Each row is a point on a tangle of strands that fork and nearly touch. The rows are in no order.
(in the rows, 100 means zero)
Points whose rows are less than 27.5 apart are linked; no others are. Some points are linked to none.
k536: 94; 125; 70; 88; 84; 69; 142; 100; 94; 112
k717: 104; 140; 68; 93; 86; 76; 133; 100; 92; 123
k835: 99; 64; 110; 117; 107; 100; 106; 119; 105; 67
k701: 99; 70; 92; 78; 93; 98; 105; 111; 117; 85
k185: 103; 83; 93; 92; 97; 101; 106; 108; 112; 92
k288: 105; 72; 115; 113; 111; 111; 82; 112; 105; 79
k330: 95; 102; 106; 136; 112; 96; 108; 104; 92; 89
k574: 87; 93; 123; 153; 115; 93; 114; 106; 82; 71
k106: 112; 120; 77; 86; 92; 102; 106; 97; 101; 121
k149: 110; 128; 71; 63; 75; 90; 119; 96; 92; 132
k248: 92; 58; 108; 117; 102; 92; 120; 120; 106; 60
k173: 101; 84; 131; 111; 116; 117; 64; 103; 103; 87
k442: 93; 88; 126; 136; 114; 105; 92; 103; 92; 78
k403: 99; 69; 114; 133; 110; 100; 108; 115; 96; 65
k664: 80; 101; 145; 148; 116; 100; 101; 96; 83; 78
k346: 107; 126; 83; 107; 100; 98; 107; 95; 97; 118
k89: 103; 92; 88; 103; 97; 97; 113; 107; 107; 95
k794: 103; 101; 77; 59; 80; 95; 114; 97; 105; 114
k157: 101; 94; 114; 118; 111; 110; 85; 99; 101; 96
k658: 94; 79; 120; 146; 113; 97; 111; 112; 88; 64
k826: 115; 125; 91; 86; 100; 117; 79; 87; 101; 129
k662: 120; 90; 95; 73; 100; 118; 72; 102; 116; 106
k776: 88; 78; 82; 47; 79; 84; 109; 94; 106; 101
k262: 106; 123; 96; 98; 103; 112; 82; 87; 100; 124
k780: 93; 100; 117; 129; 112; 106; 91; 97; 95; 95
k213: 121; 126; 75; 67; 84; 110; 94; 92; 99; 135
k511: 117; 101; 88; 71; 93; 115; 81; 98; 113; 116
k910: 97; 87; 82; 57; 80; 93; 111; 97; 109; 104
k837: 115; 139; 68; 68; 79; 93; 116; 96; 91; 138
k791: 97; 60; 96; 60; 91; 97; 97; 108; 121; 83
k557: 118; 140; 71; 74; 86; 101; 103; 91; 93; 140
k981: 100; 104; 95; 126; 107; 98; 111; 104; 96; 96
k381: 114; 107; 84; 80; 93; 109; 95; 97; 107; 117
k928: 87; 58; 93; 45; 89; 88; 96; 102; 117; 84
k725: 82; 114; 71; 86; 82; 64; 147; 98; 94; 103
k624: 111; 87; 113; 90; 111; 120; 61; 102; 113; 101
k472: 106; 85; 109; 110; 110; 111; 82; 104; 107; 92
k952: 75; 106; 158; 137; 112; 109; 94; 91; 88; 88
k494: 87; 66; 87; 43; 83; 86; 101; 96; 112; 93
k587: 96; 122; 108; 110; 110; 111; 81; 86; 100; 119
k820: 103; 104; 89; 111; 103; 100; 109; 103; 101; 101
k832: 91; 121; 120; 117; 111; 110; 81; 85; 97; 116
k796: 120; 123; 82; 73; 91; 115; 83; 89; 101; 133
k800: 106; 65; 126; 114; 114; 112; 75; 113; 103; 70
k988: 92; 79; 136; 137; 117; 107; 89; 104; 88; 69
k424: 107; 115; 74; 61; 78; 94; 116; 96; 99; 124
k72: 74; 103; 72; 82; 83; 58; 148; 95; 94; 97
k124: 83; 100; 151; 126; 113; 112; 80; 92; 95; 92
k457: 96; 85; 99; 128; 105; 91; 123; 114; 99; 78
k3: 104; 91; 123; 102; 114; 120; 60; 96; 108; 102
k874: 81; 98; 136; 155; 117; 95; 108; 100; 80; 74
k994: 96; 141; 88; 138; 109; 76; 124; 98; 88; 108
k142: 106; 144; 79; 109; 100; 92; 111; 91; 92; 124
k358: 90; 95; 143; 117; 115; 117; 68; 94; 98; 93
k260: 116; 85; 104; 78; 106; 121; 63; 104; 116; 103
k132: 110; 143; 71; 96; 92; 87; 119; 95; 93; 128

A fork is a point with three links, a tip a point with one. Leave the first point through the second and follow the links. Name the first fork or tip that comes.
k288; k472 | k780
k346; k142 | k72
k213; k796 | k832
k780; k157 | k800

Name the points in between on the shortest way along the links from the first point to the second, in order.
k725; k142 | k536 k717 k132
k330; k472 | k780 k157
k132; k511 | k142 k346 k106 k381
k624; k952 | k3 k173 k358 k124
k820; k780 | k981 k330
